Each row is a point on a landscape with many valleys, with its height.
A ball rolls from a point to whichever of its 2 nearest points has the largest drop for the distance, and stops where none of them is lower. Distance is the straight distance between rows; heights are no part of it.
Z_843 (h 32.2): [-14  -3  11   8   5 -13  13  18 -22  19  41   7   7  -2   3  20   5  16
   1  -7 -18  12   8   6   1   4  13  -2 -15  27   5  15  -4 -34   5  -4
  17  -4  17 -17   4]
Z_107 (h 49.7): [ 17  16  18   5   2  -9   3 -18  27   0  -1 -14  -9   4 -10   5  12  -5
  21  17 -19  -7  -6  14  15  35 -17 -12   0  -5  -7  -7 -23  -3 -17   0
  10  22   1 -16   1]
Z_778 (h 68.1): [-12   2   6  -2 -18  22 -13   7   3  18  16  -1  11  -1   0 -10   6  15
   8  -3  13  -8  26   2   1  19   8  18  10 -10   1  -1  13  -3  18  17
  -3   4 -11 -31 -10]
Z_614 (h 37.3): [  7 -14   3   2   8 -14 -10  20 -21   5 -18  33 -11  12 -14   2 -28  -8
 -18  34   5  13   4 -20 -20 -18   0 -12   0 -16 -22 -25  15  17  16  -2
   1 -17  -8  14 -24]
Z_634 (h 17.4): [-12  -8 -20  -1 -10  11  21  -5 -11 -16 -24  14  26   6  11  -8  -9   5
   0   9 -13  16  12  14  -3 -18   6   2 -28 -18  28  -1 -24  -4  11  -2
  -3   8  -1   7  -3]
Z_918 (h 31.5): [ 17 -16 -12  -2   4   5  30  -4  10  13  -6   4  -2  -5   3  -5   5  -1
   5 -13 -14  -8  -2  20   7 -10  -9   0 -24   0  -2   5  -3  -5   2  -8
   8   2 -15   5  -6]
Z_109 (h 40.9): [ 22   2  15 -12  -5   8  -2  -2  19  20   9  -1 -24 -14  20   6  20  -3
  18   6 -10 -34 -11 -22   3  16 -11  -5  -1   9 -24  -6   3  30 -20  10
  -8  -8   4  -7  -9]
Z_249 (h 23.3): [-17 -15 -25  -5  -3   1  17  -1  -7 -35 -17   6  21  -9  -4 -16 -17  -6
  -8  -3   7   6   6  21  -2 -18   4   1  -7  -7  13   1 -13   2  -6 -11
  -3  -8 -13   3   6]
Z_914 (h 48.4): [ -6 -22  12   5  -6  -4   5  -8  15   4  22  -3  -3 -30   6 -10   9  -6
   4 -12  31  -4 -19  12 -12   3  17 -17  -6   1  19   8  -4   5 -19 -17
  30   6   5 -14   7]
Z_851 (h 25.6): [  7 -10  15  16  -5  -4  -3  -1  15  27  15  -9 -20  -6 -16   2  14   8
   9 -11   1   0  -9  -4   8  14  11  -9  -7  17 -14   6  15 -10 -17  -4
  21   1   3 -23  -6]
Z_235 (h 46.3): [ 19  40 -13  -8  24   1   0   5   5 -24 -13   4  19  -6   0  -1   5  11
   3   5 -33  -5  15  -2  16 -10 -24   0  -5  10  12  10  -5 -17   9  17
 -27  27   8  25  24]
Z_188 (h 24.1): [  3   2  14  12   3  -6  -6  -8  15  10  -8 -21 -22  19 -26  14   5  -3
   1 -13 -10   6   8  11   2   7 -10  -2   0 -17 -22  -1  18  -6   7   3
  -1   3 -15  14 -14]
Z_942 (h 7.2): [ -4 -10  36   6   7 -12   2  -3  -2  -3  46  14   4 -13  -9   2 -12   4
  -8  -3   1  11 -22  23   9   3  -5 -15  -9  11  30  24  -5 -18  -2  -2
  42  21   4 -16  22]
Z_939 (h 40.8): [-17 -12  16  16 -21 -15 -13  12 -17  10  13   0 -17  -2 -18  -4 -13  -1
   2  10   9  22  -1 -12  -8   1  22   1  -8  -7  10  -1  13  -2  -2  -1
  12 -17  -2 -41 -19]
Z_19 (h 23.4): [ -7   3  11  11 -16  -4 -15   2  13  16 -30  -4   0   1  -9  12  22 -21
  -7  -2  -6 -10  -6  -5   7   3   7  -8 -19  -4   8 -16   8   6  13  20
  -8   1  -3  12 -17]
Z_318 (h 29.2): [ -6  -5   5   3  -8  -6 -23  -9   5  13  -7 -14  -5  13   5   4   2 -14
  -8   9  11  -1  -6  -3 -23   1  -2   6  -4 -13  -4 -25   9  25  11  -1
  10 -21  -4  14 -20]
Z_638 (h 44.6): [ 10  22 -15  -3   2  -7   0   3   9 -14 -34   0  18  -1   0   8   6  -8
  -3  -3 -11  -7   4   3   5 -10 -12  -7  -5  -4   7  -8  -6 -16   7   1
 -31  20  -6  14   7]
Z_306 (h 62.0): [-30 -15   7  21   0 -13 -22  -4  -7   1   5 -11  -7  -2 -22   6  -1  13
 -24  10  12   3 -17  14 -11  11  -3  11  -9 -16   4   0   9   0   2  -9
  25  10 -13  -5  -5]
Z_498 (h 35.6): [ -8 -14   2  11   9 -34  -8  -4   8   0 -20   2 -14   7 -15  -3  -8 -10
 -15  -5  19   8 -19   3  -6 -11   2  -9   7   4 -23 -11   4  12 -11 -16
   7  -2   2   9   0]
Z_900 (h 20.6): [  5 -12  36  23   7  -4  -8   0  -1  22  23  -2 -13   4 -20   6   0  11
 -11 -10   2  20 -12  14  13   6   2  -6  -2  -5  -3  15   9 -10  -3 -15
  41  20 -13 -16  -3]
Z_815 (h 17.7): [  2  -1 -13   1 -15  12  -6  15  13  11 -24  29  18  14   9  -6   7  -5
 -11   0   2  -5  -2  15  17  -9 -16  13 -12 -11  18 -24  12  -4   9  13
 -17  23 -14   7 -12]
Z_658 (h 43.0): [ -4   3  12  13 -29  -5   6  -8  -4  -1   4 -19 -12   8  -1   8  -2   5
  12   7  -5  20   3  -8  -5   7  24 -15 -23   0  -2   3  -1 -10 -12  -8
   2 -17   9 -28 -15]
Z_91 (h 24.3): [-24 -28  21 -18  14  -1   0 -10 -10  -9  50  11  10 -20   6  -1  -1  10
  -3 -24  17  -5   1   7   0  -7  15  -3  -7  13  30  26 -19 -11  -5  -1
  26  -1   9 -24   6]
Z_230 (h 34.0): [  4  27  18   6   4 -30 -13 -10   8 -19 -23 -12  -9   2   1  18  12 -13
  -8   4   1  -5  -9 -13  15   7   9   0  21  10 -16  -3 -11 -20  -4   3
 -27  25   5   0  21]
Z_376 (h 28.1): [-12  -4 -25 -17 -16  24   7  -3 -13 -33  -7  -3  29 -10   8 -18 -22  -3
  14   2   7   4  20  -3 -12 -15  15  -5  -4  -5  29  -4 -21   1  -9   5
  -6 -17   2 -10   5]
Z_117 (h 17.2): [-11 -23  14 -17  22   6  11 -15  10 -18  48  14   9 -29   2  -8  -6   3
  13 -10  15   6 -23  25   0  13   5 -16 -13  17  29  26 -18 -23 -11  -1
  38  17   6  -7  12]
Z_443 (h 47.6): [  5   4   8  10   9 -10   4 -15   5 -12  28 -18  -5  -3 -18   0   2  -1
  17   4  -9  11 -13  21   3  26  -7 -20  -9   2  -2   4 -17 -19 -11  -8
  21   7   8 -11  10]
Z_712 (h 33.5): [ 16  -7  -4  -1 -17  24  19  -3  11  11   3  17  -7  21   3 -10   1 -18
   4  14  19   1 -11 -10   7  -3   0  -9  -8 -18   5 -18 -20  -2   2   2
  10   2  -9 -16 -27]
Z_557 (h 24.9): [ -2  -2  11   0 -15 -11 -16  -4  -6  14   1 -20 -16  -9  19  -2  -1 -13
  -6  14  18   7 -17 -16 -23  -3   5  -1  -6  18 -11  -5  10  16  -6 -12
  21 -31   7  12  -1]
Z_701 (h 45.2): [  6   7  -6  10  -4   3  17 -15   5   3  15 -20 -12  -2 -12   9   7   7
  14  -6 -11  13   7   5   1  15  15 -12 -20 -12  -8   7 -10 -21  -3  -8
  16 -16 -13  -8 -13]
Z_126 (h 28.8): [-11 -18  22  -3   7   3  21  -1 -23  14  51  10  -2  -4   3  11  10  11
  -2 -16  -5   2   4   5  -5  -4  19   5 -19  19  25  30 -17 -13   2 -13
  19 -12  16 -36 -14]
Z_215 (h 62.8): [-14 -16  -5   6   9  -4   5   8 -16   0   7   7  -2   8  -9   5  -5  12
 -15   0  -4  11   2  12  -7  -4   5  13   2 -12  -5  -4   6  14   4 -14
  19  -5  -5 -10 -10]
Z_504 (h 54.8): [  1   8 -10  -7  26   3   6 -19  23  -8  11 -26   1 -10 -18   4   5  -3
  12  -7 -30  -8   5  15  -1  23 -10   7 -12  -8  -8  12   2   3   1   1
   9  13  -3  18  11]
Z_774 (h 17.8): [  5  14  27   9   6  -5 -23  -6  28  11 -17 -25 -13 -12 -15  18  21 -16
  -2  -2  -7 -17   0  -5  -8  11   2 -12   1  -7 -12  -7  16   2   0   8
 -11  -4  -6  10 -15]
Z_916 (h 34.2): [ -2  16  15   8 -14 -15 -29  -1   5   4  -1 -13 -10  -2 -12   9   8 -16
  -4  -5   5 -25   4  11  16  18  11   4  13   7  -3  -3  18 -17  -7  20
  -7  28  -6  -9  14]
Z_716 (h 28.0): [ -5  -9 -15   2 -11 -21  -3  -1   3  10 -42  17   8   8 -11   7   3  -4
 -17   0  11  -7 -19  -3  11 -18  13 -10 -23   7  -5 -12   8   7  -1   6
 -10   7  -1  18  -8]
Z_118 (h 22.6): [ 12  -5  -3  -7   6 -14  13   1  23   5 -13   3 -24  25   0  -9  16  -2
   2   2  -5  -5 -12   1  12  -1 -10   8  22   3 -17 -10 -11  13 -15  -1
 -12  25  -6   6   7]
Z_808 (h 51.5): [  0 -14  -7 -21  10  -3  -7   1  -6  -2   9 -13 -14   0   9 -16 -17  -4
  -8   7   0   5   2   5 -31  -2 -13   9  13   7 -15  -1   5  20   5 -16
  16 -17  -5   8  21]
Z_713 (h 49.1): [ 14  19 -11  -2  18   1  -1 -10   4 -19 -18  -6 -13  22 -23   1 -11  -2
  10  -3 -20  -5   9  18  12 -11 -13   7  25   3  -9  12   8 -12  -7  -1
 -24  20 -16  13  25]
Z_825 (h 8.9): [ 17 -20   9  -5  15  41   1  20   6   3   2  28 -11  11 -15 -24 -16  10
   2 -13 -10   7  14   3   7 -24 -16  10  30 -12  -6   0  24   7  10  -8
 -14   6 -27   0  -8]
Z_360 (h 32.7): [ -2   3  -3 -11   8 -19  -1   0   6  -7  -1  -8   8  -4  23  10  26  -3
  -6  -2   4 -24 -11  -2   6   5   0  16  -3  11  -2  -2 -10  -1 -11  14
  -7  11  23   1  15]
Z_749 (h 37.7): [  7  11 -12  -6 -28   2  -6  10  -8   4  -9   4   6   6  15   4  13   1
 -12   9   6   0   2 -20   0  -6  10   4  -1 -11   6 -18  -1   0   8   6
 -22  -9   1 -10 -10]
Z_540 (h 58.1): [-17 -10   1 -12   8  -6   6 -24  31 -13  25 -13  16 -38  28  -6  14 -11
  13  -6  17 -26 -17  14  -4  12   0   1 -13  -6  12   8 -12   1 -14  11
  19  15   9   5  13]
Z_840 (h 49.2): [-12 -13 -15  -3   6  -5   6   8 -14 -20  15   4   5  -4 -17 -14 -13   2
   1 -14  -3   1  14  11   4 -10  10   5  18   9  -2  14  -6 -24  -4  -3
   4  -6  -4 -31  23]
Z_768 (h 29.0): [  1   1  19  13   3  -8 -10   5  -3  22  -8 -10 -31  20 -22   8  -5   2
   1  -2   1   6 -16 -23   3   5   0  -1  20  -1 -34 -14  19   6   0  -1
  -5 -12  -2   8 -12]
Z_799 (h 34.8): [ 14 -22   0  -7  -7   7  -5  12  -5   5 -12  17  -7   6   7  -7 -28 -15
 -13  27  10   4  -2 -13 -13 -15 -11  -1   3  -9   1 -24   3  19  17 -13
   3 -20 -26  21 -23]
Z_613 (h 67.4): [ -9   6   0  11 -10  16   0  13  -2   3   9  13  13   4 -15  -7 -14   0
   4  -1   0   4  42  22   8   6  -3  12   9  -5   9   5  10 -21  10   8
  -7   5 -17 -32  -8]
Z_329 (h 38.4): [ -3  -7   0  -3  -2 -18  -3 -18  24 -15 -22 -18  -1   3 -13 -13  -2 -15
   6  -3   5   0 -11   3  -9  -6  -5 -13  22   2 -15  -1  -7   8  -8 -16
  -5 -11 -10  13  -1]
Z_453 (h 43.8): [-30   4   5  17  -9 -27  -8  -9  20 -17  -9 -20   1 -20  -3   8   2 -22
 -12  -5   7   7  -7  17  -7   3   0 -15  -9   2  10   4   2 -12 -20  -2
  13  10   0   8  11]
Z_168 (h 46.0): [ 21  25 -17 -22  -2  13  -5   8 -25  -4  10   2   9  -5  45  -1  10   5
   6  12   0 -10  13 -26  -9 -11 -14  14  18  13   1  10 -17  14   8  10
 -27 -23  24   5   4]
Z_917 (h 56.5): [-14   5  11  -6  21  -1  -3 -23  35 -20  17 -20   4 -26   2  -6   0 -11
  13  -3  -7 -18 -18  27   3  24  -3  -2 -12  -8   9  17  -2   0  -6  13
  24  33  -6  11  19]
Z_16 (h 65.6): [  5   6  -9   4 -13  39   3   4 -15  -2  -3  -1  14  12  15  -7  -9   0
  13  16   2  14  10 -21 -24   2  -2   0  -6 -33  21 -10 -11  12  11  -8
 -15 -21  -6   7 -18]
Z_989 (h 41.7): [  3  21 -20  -1  27 -19   6  -1  -2 -21  12  -9   7 -19   5  15  10  16
  12   3 -21 -10   7 -12  13  10  -1   1 -18   5 -18  19 -19 -14   5   8
 -10   3   9   8  16]
Z_876 (h 28.4): [  2 -12  10  21 -22  -5  19   5  -4  22  -5   6  -9 -14   1   9  12  -3
  -8  -5   4   8 -21  -7  10  -6  24 -18 -38  12  16  15   7   5 -24  -3
  20   6  18  -8 -13]
Z_469 (h 20.2): [  4   8  -7   4   0 -20   8  -4   1  14  13 -15 -16 -11  26  13   4   5
   0   4  13   6 -23 -29 -18   2  12 -15  -6  27 -25  10  12   3  -6 -16
   6 -29  23  10  -2]
Z_582 (h 55.1): [ -6  13 -30 -11  27  18  15  10 -19 -16  -5   3  13  -5 -22  -8  -9  35
  11 -10 -12  16  21 -14   7 -22  -9   2  15  12  -7  19   7   2   5  -9
  -1  -6  25  23  23]
Z_26 (h 39.3): [ 18  26 -10   1  11 -18   9  -8   0   0  -5   1  -2 -16  16  25  22   5
   6   7   1  -6  -5 -24  15   8   7 -11 -21  13 -23   7 -13  -6   0   1
 -32  -3   6  -4  -4]
Z_432 (h 52.9): [  5  15  -8  10  21   4   6  -3   4   2 -24   1   4  -7  -3   3   5  19
   9 -19 -14   3  23   1   3  -4   0  -3   9  11 -19  29  48  -6   1  -2
 -29   1  -1  36   7]
Z_571 (h 31.4): [ -9 -16   0  14 -23  -1  11   2  -4  23 -13   2  -3 -10   5   3   9  -9
  -5 -17   5  -5 -15 -23   8  -3  32  -6 -24  22  -1   1  22   5 -13  19
   1 -14   0 -13 -23]
Z_723 (h 35.1): [-25  12  -9   0 -39  -1  -6  13 -27   3 -21  11   9   1  27  12  -2   5
 -13  14   4  12   8 -17 -13   5  26   6 -16  -3  10  -1  -1   6   8  10
 -23  -8  22 -19  -5]
Z_407 (h 35.4): [-11 -11 -10  19  -2 -19 -19   2 -13   3 -32  17  -9  14 -16  12 -15  -5
 -13  19   7  15   5 -14 -10  -9  19 -12 -13 -22  -6  -6  28  11  21  -2
 -18 -17  -3  22 -27]
Z_795 (h 44.5): [  6  29 -20 -32   4  21 -16   2 -13 -26   7  -7  11   1  23 -18  -7  -1
  12  18  -3  -8   8 -16 -11  -4 -14  11  29   5  12  -2 -23  11   5   1
 -15 -14  20   0  23]
Z_157 (h 66.8): [-10   2  -3  12  -4  22  -5  14 -11   4 -14   3  15   6 -20  -9 -13   4
   9   4   3  12  36   3  -6  -4 -10   3  12 -23   8  -1  18  -3  11  -4
 -16  -2 -13   1 -11]
Z_854 (h 15.3): [-12 -13  37  15  15  -7 -11   1  -7   2  21  15  -9 -13 -26  -5 -15   0
 -20  -9  24   6 -19  27   8   9 -10 -11   8  -4  15  22   4  -1  -9 -10
  43  33 -16 -29   5]
Z_49 (h 9.1): [-11 -18 -12   1 -17  13  21   9 -10   2 -11  37  15   9  13   5  -6   5
 -13   2   5  -2   7  13   3 -19   2  11 -16 -26  16 -23  -9   7  12  -2
   0  12 -12  -3 -17]
Z_797 (h 28.9): [  7  14   9   9  19  11 -15   7  23   9 -33  24   8  26   2  10   9   4
  -1   7  -5   7  -1  -8  -3 -16 -26  -4   1 -22   0 -17  14  13  23  -4
 -34 -13   2  39 -22]
Z_844 (h 60.9): [-31  -8  11   4  11 -18 -21  -5  12  -5   6 -17 -10   1   4  -3  14   0
 -11   2  15 -13 -14  11 -13   5  -4  17   9 -10   3  -7  16  18  -6   4
  14   9   6   3  11]
Z_707 (h 34.1): [ -7   8   0  15 -20 -11 -17   8  -3   6 -14 -10  -3 -11  13  15  19  -7
 -15 -13  10  -9  -9 -34   2  -2  29   2  -2  17  -3  -2  26   0  -4  11
 -16 -15   9   1   2]
Z_334 (h 28.2): [ 17  -6  -3 -26  12  -6  14 -15  17   3   0   4  -8   8  16  -8  21  -3
  12   9   4 -25 -13   9  12  10 -12  11  -4   1  -2  -4 -21  14 -18  11
  -7  32   6  -7   4]
Z_182 (h 46.1): [-27 -16   2  13 -20  -8  -1 -15  18  -8   2 -24  -3 -33  10   6   7 -19
   2  -2  17  -7 -11   0 -24   3  12  -9 -15  -1  12   0   5  10 -26   3
  11  -6  16  -2  -1]
Z_328 (h 27.3): [-16  22   2  10 -18 -15 -19  11 -20  -3 -12   1  11  12  -8  12 -10   1
 -13  11  -6   5  16   8  13  10   4   3  -4  -2   5  -8   1 -23   4   6
  -9  10  -4  -8   8]
Z_755 (h 59.6): [-22 -13   4 -11  13  -3  -3 -13   8 -16  16  -8  11  -7  16   3  12   8
   2   1  20 -13 -19  25 -11   6  -8  13   3  -5   8   1 -19  15  -3  18
  24  10   2  10   3]
Z_150 (h 64.3): [  6   0 -11  -5  10  47  17   1 -33  13  21   0   9   3  17 -22 -20  15
  14  12 -10   5  19  -8 -24  -3 -24  15   6 -12  17  15 -14  24  24  -3
  18 -20  15  12   0]
Z_419 (h 44.7): [ 33  18  -2 -16  -1  12   1  -1  -7  21   6  -7 -16  10  41  10   8  -3
  -3  17   4 -25  -6 -32  -4   6 -14  13  16   5 -11  -8  -7  20   6  10
 -23 -23  21   5 -11]
Z_859 (h 36.1): [ -1  23  15  22 -13  -7 -29   9  -7   4 -18 -17  -6 -12  -7  24  23  -9
  -6 -14   3 -16  -1 -18  13  21  19  13   1  11  -6   2  30 -22   1  17
 -20   3  -4   2  -2]
Z_725 (h 36.8): [ 16  20  -3   4 -11 -35  -4  -3  10  -8 -18  -2  -3   3  -5  12  15  -3
   7  -2  14   5 -11 -20  26   7   0 -13  -2  17 -18  -3 -18 -18 -13   2
  -9   5  12  -7   7]
Z_86 (h 40.3): [  2  10   3  -4  -6   4 -19   2   2 -11 -10 -20   4  -9   7   4  26 -17
  -6   7   4  -8   8  -8 -24   5   0  -1  13 -14   1  -9 -15   0   4   6
 -22  -7   0  -2   4]
Z_763 (h 53.0): [-14  -3 -19  -6  27   5  -8   4 -24 -17  12 -12   5   2   0  -7 -25  16
  -7  14  -9  16   7  -3 -22  -1  -3  17  35  -1 -21   5  -2  20   7  -2
  11 -16  13  18  35]
Z_589 (h 32.5): [-13   2  15  28   6 -33  -6  -9   6  19 -12  -9 -34   6 -13  10   9  -4
  -7  -3  14   8 -28 -17   2   5   4   1  16  13 -23   6  23  -8 -15  -6
   8   6  11  19   3]
Z_370 (h 42.9): [ 30   7   9 -10 -11   7   2   7   3  24  15  -7 -26   8  22  -4   5 -11
   5  12   9 -14  -9 -34   6  11  -4  -4  15  18 -30 -15  -3  21  -8   4
   5 -21  13  -2 -15]
Z_140 (h 47.8): [ 17  18  -5  -7  21 -13   4   6  -6  -9 -11   7   1  20  -2   0   1  17
  -2   6 -30   4  11   6  19   3 -14  17  17   6   3   6  -3 -20   2   6
 -25  26   0  14  27]
Z_782 (h 51.6): [ 13   3  -6 -17  -3  13  -3 -15  15 -16   6 -10   8   8  -8  -2   0   7
  23   7  -9  -7   7  20   8  21 -16   8   6 -10   7  -2 -23  -5  -1  13
   9  22 -11 -13   0]
Z_130 (h 54.1): [ -9 -12 -21 -19  25  23   3   3 -19 -20  15  -3   8   1 -21 -12 -16  22
   1 -16 -13   8  12  -5  -3 -10   1  13  28  10  -5  15  -6   7   6  -1
  24 -22  23   0  26]
Z_529 (h 38.5): [ 23  15  17 -20  12   1  -4   0  12  13 -15   7 -11 -23  18  19  45 -12
  -1   3 -13 -40   0 -20  13  10  -1   3   5   7 -18  -9  -6  16 -12  19
 -32   4   6  -5  -4]
Z_911 (h 36.9): [  7   3   2   0 -33  -2   0  -8  -2   5  12   7 -10  23   5   5  -1 -17
   7  17  29   3 -17 -15  -2  13   6  -9   1 -13  12 -13 -35   7 -14  -3
   7  -8  12 -32 -11]
Z_400 (h 42.6): [-13  19  -8 -20   7   7 -27  -7  -4 -37  -2 -23  23  -4   6  -8  -2 -10
   0   2  -4  -2  13  -8 -23   4   2   8  29  -7  10  -8 -23   6   3  11
 -12 -15   6  -3  20]
Z_735 (h 54.0): [ -4  16 -25   0  35   5  12 -12   4 -14 -16  -4   8 -13 -16   1  -6  18
  11 -14 -22   6  29   2  15  -9   0   2   3   9  -9  21  18 -10   0   2
  -9  13  13  40  28]
Z_665 (h 68.8): [ -5   1   1   3 -22  29  -8   4   1  11  14  -8   4   7   9  -5 -11   1
   9   9  13   9  13   1 -18  11  12  12   3 -24  13 -22   1   5  12  -1
   2 -10 -14 -21 -19]
Z_414 (h 66.2): [  2  18  -7   4   1  20 -10   5  -3   4 -20   1  12   8   1  -4  -3   4
   9   9  -6  15  21 -16 -29  -3 -16 -11  10 -20  10   6  10  12  20 -11
 -20 -20  -3  17  -3]
Z_731 (h 38.3): [-16 -16  16   6  -9  -6 -10   3  -7  -7  37   0  -2   0 -15   0  -1   5
   1   1  17   6   8  12  -1  14   8  -3   0   5  11  13   2 -18   0  -9
  19  -3  -5 -40  -8]
Z_348 (h 45.9): [  1  -1 -19  -6  17 -11  12  -8  -6 -27  18 -11   6   8 -19   7   0  11
   8  -3 -14  14 -10   7   9   2  -1  -7  -1   8  -9  12 -32 -16  -9  -6
  23  -9  12  -5  15]
Z_691 (h 16.9): [ 12 -23  14  -1  -3  44   1  19  14  19  -1  21  -2  -1   0 -19 -15   9
   8 -10   4   4   0   1   6 -18 -12  -5   1 -13  11 -18  21   9  18  -4
  -6  -7 -28  23 -31]
Z_737 (h 41.2): [-13   6  16   3   6 -19  -5 -20  32 -26 -15 -26  -8 -11 -13   5  10 -30
   8  -7  -1 -16  -2   5  -5   6  -2  -8  19  -2  -9  12  -6  -7 -19  -2
   3  12  -4   3  13]
Z_391 (h 47.7): [ -3 -16  -6 -11  30  -8   7  -5 -14 -28   8   0  -2  12 -28  -5 -13   5
 -14 -11 -11  13  -9  13   4  -7   2   1  33  11  -8  15 -23  -2 -20  -9
  17   4   2 -20  31]
Z_214 (h 43.9): [  9  17 -29  -8  20 -10   7  -5   1 -19   1  -6   4  13  -4  11   9  20
  10  12 -15  14   6  -8  11   0  -8   2   5  -2 -14   1 -36  -7   7  -3
 -13  -7   9   5  11]
Z_721 (h 35.9): [  8   1  -5 -16  11  10  -2   1   3  10  -7   4   6 -15  32  12  35  -2
  -6  -8  -4 -33   4   0  -2   2  -9  16  -3   6  -1  -2   6  21  -5  23
 -30   9  12  12   2]
Z_830 (h 31.9): [-12   4 -16 -16 -30   7  -4   3 -28 -18  -4   7  11  -3  31  -5 -20  -3
   4  21  11   7  20 -13 -16  -4  12   0   4   1  12  -8 -23  14  -1   7
 -19 -28  16 -22   3]
Z_449 (h 50.1): [  4 -22   5 -10   1  -4 -10   0   2   0  17  -1  -2 -20  -1 -19 -13  -9
 -18 -11  20   0 -21   2 -21  -6   0  -2   9   5   0   2   3  17 -12 -17
  21  -9  -9  -7  13]
Z_669 (h 35.3): [-19  -2  11  13   2 -16  -4   9 -25   5  38  -3  -6   0 -12   4 -14  12
  -6   1  -8  12   5  21  11  15   4  13   2  15  -4  16  14 -26   0  -3
  10  13   7 -20  13]
Z_946 (h 16.2): [ 10 -13  12  -4   7  14  13  -4   7   4 -11   6 -20  20 -19 -17  -3   9
   5  -4  -7   3  -5   7  11  -9 -11  10  26  -6 -16  -2  18   9 -12  -5
  -5  12 -23   6  -1]
Z_12 (h 32.4): [-10   1  -2  21   9  -2 -10  11   1  12 -29  26   2  32  -8  13  -6  -3
 -10   8   1   4   8  -6  13  -4  -7 -12  -6 -18  -3 -17  19   2  27   0
 -17  -6  -9  30 -26]
Z_51 (h 42.5): [ 16   5  -5 -10  -3 -16  16   0   7  -6 -22  15  15  10   1 -11 -13  -9
  -7  -6  -8   0  -8  21  24 -17 -23 -10  -8   9   1 -11  -2 -10  -7   3
  -7  25 -15  18   8]
Z_362 (h 34.9): [ 20 -16   9  -8   4  -3  26   1  -2  12  16  21   4   2  13  -2   2   3
  -2 -11  -3 -11 -10  21  17  -1  -4  -1 -27  10  12  -2 -17   2   3  -1
  21  25  -2 -10   8]
Z_300 (h 30.7): [ -6  33   5  17 -10 -34 -21   2 -20 -11   5 -12  -6   8  -5  25  -8  -6
  -8  -4  -5   1   3   3  19  20   8   9   9  17  -2  -4   0 -32  -7   3
 -14  23   5  -8  26]
Z_997 (h 24.8): [ -2  -7   2  20  -9 -16  15  -3 -13  11  11   6 -18 -15  13  12  13   8
  -6  -4  16  15 -28 -25   0 -18  26 -17 -17  25  -4  13   7   0 -22  -9
  11 -21  29 -12  -1]
Z_356 (h 50.6): [ -3  -7  -6   5  -8 -10  10  10  -6  -5 -14  13   1  -4 -13  -6  -9  -2
 -13 -25  -7  -1  12   8  14 -16  16   1  10  17 -12   7  22 -23  -8  -5
 -13  -2 -12  -7   9]
Z_791 (h 29.7): [ 11 -13  16   9 -22  16  10  13   5  26  13   6 -12  15 -22  -3  11  -1
  10  -7  12   2 -10 -18  21   8  14  -6  -7   1  -6 -11  -6  -7  -1   2
  24  -1  -4 -30 -27]
Z_66 (h 53.3): [  8   1 -17 -12  11  17   7  -7   8  -1   8 -15   9  -1  -8  -8   2  16
  11  -8 -18  -8  18   4  -9   2  -1  13   6 -11   1   6  -5   3   1   4
  -7  -5   2   0   8]
Z_420 (h 22.7): [ 18 -15  -3  -1  -7  34   4   2  18   3 -18   2   4 -13   0 -24 -29 -16
  12  -8  -5   4   9   7 -15 -14 -13 -10  -4 -10  13 -14  20  11  15 -16
  -2 -18 -35  24 -21]
Z_747 (h 23.9): [ 11  -7   6  -8  10  17 -11   8  27   9 -14  26   8  25  13   2  11   0
  -3   1   3  -6  -7  17  15  -7 -25   0  -5 -26  10 -22  13  17  16   6
 -23   8  -6  24 -25]
Z_363 (h 23.1): [ -6   2  -4   3 -22  -3 -14   4  -5  12  -7   7  13  10  -6  -3  -6   0
  -9   0  -1  -8   6  19  16   9  -2  12  -8   3  21 -17  16 -12  20  14
   4  33 -13  -8  -2]
Z_804 (h 63.6): [  8  -6   0  -4  18  22  14  13 -23  11  17   6   6  17  -3  -9 -11   9
  -5   1  -8  22  16   0 -20  -8  -9  17  11 -13  -6   6  -5  13  26 -20
  20 -15   2  -3 -12]
Z_576 (h 27.5): [ 24  -6 -17 -21   2  19  23  -1  13  11  -5   2   1 -17  14 -20  -4  -3
   8 -19   4  -6   1  -3 -10 -14  -5  -2  -4  -3   5   1   8  14  -2 -10
  -6 -19 -16  17 -13]
Z_881 (h 37.6): [  6 -12  -9 -18  -1   3  33   4 -20  -1  14  16  26   5  12  -6 -18  12
   2  -7 -18  -4  13  20  13  -9  -8   1 -25  17  22  -4 -24 -14  13   6
  12  17  -3  -4   3]
Z_624 (h 64.9): [ 11  14  -1   4 -12  51  20  11 -19  11  15   7   9   8  31 -15 -27   0
  11  20  -1   8  15 -17 -18 -16 -15   6  -1  -5  16   6 -10  12  19 -20
  -2 -24   6  13 -17]
Z_310 (h 31.7): [  2 -20  -3  -4 -14  -1  -4  10  -3  21 -23  19  -6   6  -2 -17  -6 -20
  -5   3  20  -9 -21 -18   1 -14   8 -11  -4   4  -5 -24   7  27   1   3
   5  -6 -12  18 -17]
Z_421 (h 51.8): [  4  -4 -21   3  -3   0  11  12  -2  -1 -24   9  12 -13  16  -2   1  17
  -9 -17  -4   6  16   1   1 -19   7  -3   7  16 -12  12  32  -3   5  -7
 -29 -10  -7  15   2]
Z_907 (h 40.2): [ 10  13 -12   3  -8  -9  14   1 -11   1   5   6  17   4  -9  -7 -21   5
  -5   2 -25   9   4  27   6  -5  -9  -5 -18  -1   5  -8  -7 -22  13   5
   1  11  -6  16  17]

For each start below, name the point where the ball stops.
Z_613 | Z_815
Z_844 | Z_815
Z_421 | Z_815
Z_443 | Z_815
Z_130 | Z_774
Z_235 | Z_825
Z_419 | Z_825
Z_168 | Z_49
